A landscape with many peaks, sampled at points; each row gives a point and its height.
A climber steps from a point to the highest of its 3 nearest points, and stops where none of them is higher. Distance is the straight distance between rows; heights are no part of it.
zufi (h 715): [ 14 -48  30   8  18 -13   2   8  -6]
fota (h 236): [-41  -7 -31 -30  24   4 -29 -12 -70]
sito (h 647): [ -3 -41  32  30 -52 -21  -8  23  18]
zitaz (h 481): [ 36 -15 -19  14  37   6  21  -7 -24]
mema (h 417): [-44  58 -52 -24  40  25  37 -29  22]
kesom (h 337): [-18  50 -58 -16  47  29  33 -16   7]
ruv (h 743): [-12 -13  39  24 -60 -20 -34  39  35]
Vipe (h 705): [ -9 -33  19  25 -71 -27 -12  27  18]
Gogi (h 320): [-33  10 -65 -25  31  27  12  -3 -52]
gufe (h 217): [  0  27  57 -27 -27  27 -27  49  47]
Rar (h 356): [-34  35 -70 -29  33  35  33 -12 -21]
Geno (h 674): [-10  -6  21  22 -80 -26 -40  41  27]
gonar (h 490): [ -5  -7  66  -7 -16  -4 -30  34  43]
povog (h 440): [-20 -11  43 -66  16   2 -41 -14 -31]
vev (h 494): [ 10   0 -48 -15  50  16  21   2 -29]
saso (h 812): [ 18  69 -34  36  32  -5  14 -34  23]
Kibaf (h 538): [ -7   6  58  -4 -28   4 -32  41  45]
bezo (h 785): [ -9   2  51  15 -49 -11 -37  43  40]
Dadoz (h 448): [ 45   5 -17  27  26   8  29 -18 -15]
kova (h 416): [ 46  36 -28  31  31   6  29 -28  -3]
gup (h 540): [ 19 -21 -27 -11  47   5  10   2 -36]
luta (h 723): [ -7 -27  36  27 -59 -22 -22  32  24]
setad (h 149): [-70  40 -61 -22  11  45  45 -34 -15]
rela (h 366): [-16 -28  -4 -43  36  -5 -26  -9 -52]
Kiv (h 401): [ 52  25 -18  39   7   1  27 -38  -5]
niz (h 609): [ 32 -44  14  22  11  -6  16   1 -12]
suten (h 376): [ 53  -5 -10  38  -4  -2  34 -28 -13]
Rebeb (h 314): [ 59  20 -13  33 -27 -12  27 -55  -8]
pada (h 717): [ -7 -38  33 -38  27  -9 -22   3 -16]
Dit (h 731): [  5 -45  27 -16  33 -11 -11   9 -13]
boken (h 56): [-11   5  64 -64  -9  22 -23  16  27]
mipe (h 291): [ 45 -20   0  30 -38 -10  33 -35 -10]
Naref (h 351): [  4 -44   4  27 -78 -22  12   6  10]
figo (h 281): [ 34 -34   0  28 -60 -11  33 -26  -7]
dat (h 479): [ 26  15 -45   5  49  16  26  -8 -17]
reref (h 567): [-28  69 -33  47  40 -28   4 -33  49]
voni (h 215): [-74  20 -64 -12   4  46  24 -18 -48]
somud (h 287): [-45   7 -63 -24  23  25   8  -6 -60]
Rofot (h 525): [-11 -23  56 -43  18  -5 -30   5   5]
fopuv (h 668): [ -6 -34  54 -18   8  -8 -20  18  16]
Sizu (h 259): [-25  -9 -47 -32  36  12  -8  -3 -63]
Lelo (h 521): [  3 -14 -38 -21  49   8   6   2 -46]
buvi (h 671): [ 10  73 -36  48  17 -31  -3 -43  23]
renu (h 696): [ -9 -23  51  16 -37 -16 -24  34  32]
pim (h 691): [ -5  19  51   8 -49   0 -40  47  45]
Ger (h 466): [  4 -47  22  31 -59 -22   6   9   8]
talo (h 693): [  1 -43  44  -5  13 -14 -12  15   8]
gal (h 250): [-20 -23  17 -52  29  -6 -37 -11 -43]
Reka (h 673): [  1  75 -36  41  37 -14   8 -33  32]
Mut (h 103): [ -5  16  61 -42 -16  28 -25  38  40]
sisit (h 645): [-13  73 -40  21  47  -3  17 -26  40]
lepom (h 348): [  7 -42  -9  17 -89 -20  21  -3   8]
repe (h 319): [ 55   7  -7  36 -24  -8  33 -47  -6]
Bul (h 517): [ 28 -37  -1   8  34  -3  11   5 -21]
vug (h 116): [ -10  -13  -12    7 -100  -34  -34   35   17]
Nalag (h 564): [  9 -38  -4 -18  43  -2  -3   2 -36]
pezon (h 343): [ -8 -36  -9  15 -98 -28  -6  22  15]
nez (h 578): [  3  65 -44  13  48  12  20 -21  24]
Kiga (h 424): [ -8  18 -62 -18  43  30  26  -6 -29]
Mesup (h 685): [ -4 -36  53   4  -9 -14 -19  24  18]
gop (h 390): [ 46  46 -22  39   1 -16  15 -55  -1]
zerot (h 256): [ 27  48 -40  18  45  13  27 -17   3]
badil (h 841): [ -4  15  39  20 -67 -11 -45  46  39]
zona (h 722): [-23  67 -44   3  50   8  26 -22  41]
daluf (h 322): [ 22 -51  26  29 -12 -14  14   4  -3]
buvef (h 87): [ -2  27  48 -64 -31  62 -10  41  28]
Tola (h 74): [ 13 -46  35  29 -23 -20   2  15   8]
Zor (h 294): [-44  15 -66 -23  26  31  18  -8 -55]
nar (h 498): [-19 -11  54 -61  11   5 -31  -5  -4]
domun (h 630): [  0 -33   9 -29  39  -7 -14   2 -36]
Kug (h 595): [ -8 -19  62 -34   4  -1 -24  20  23]

Call two points neighbours if one is among the 3 nearest of the other. Go from one point of each pair to the other, from neighbour to neighbour, staying as high as possible. Name the lowest point that can't be avoided.
Dit and badil -> Mesup
Dit and zona -> Rar
saso and zona -> sisit

Two climbers start at each pair of points below. Name the first point that both come to, or write -.
Kug and niz -> zufi
setad and reref -> -
sito and Bul -> -

Where does a climber stop that starts at each point below?
povog -> Dit
nar -> Dit
lepom -> badil
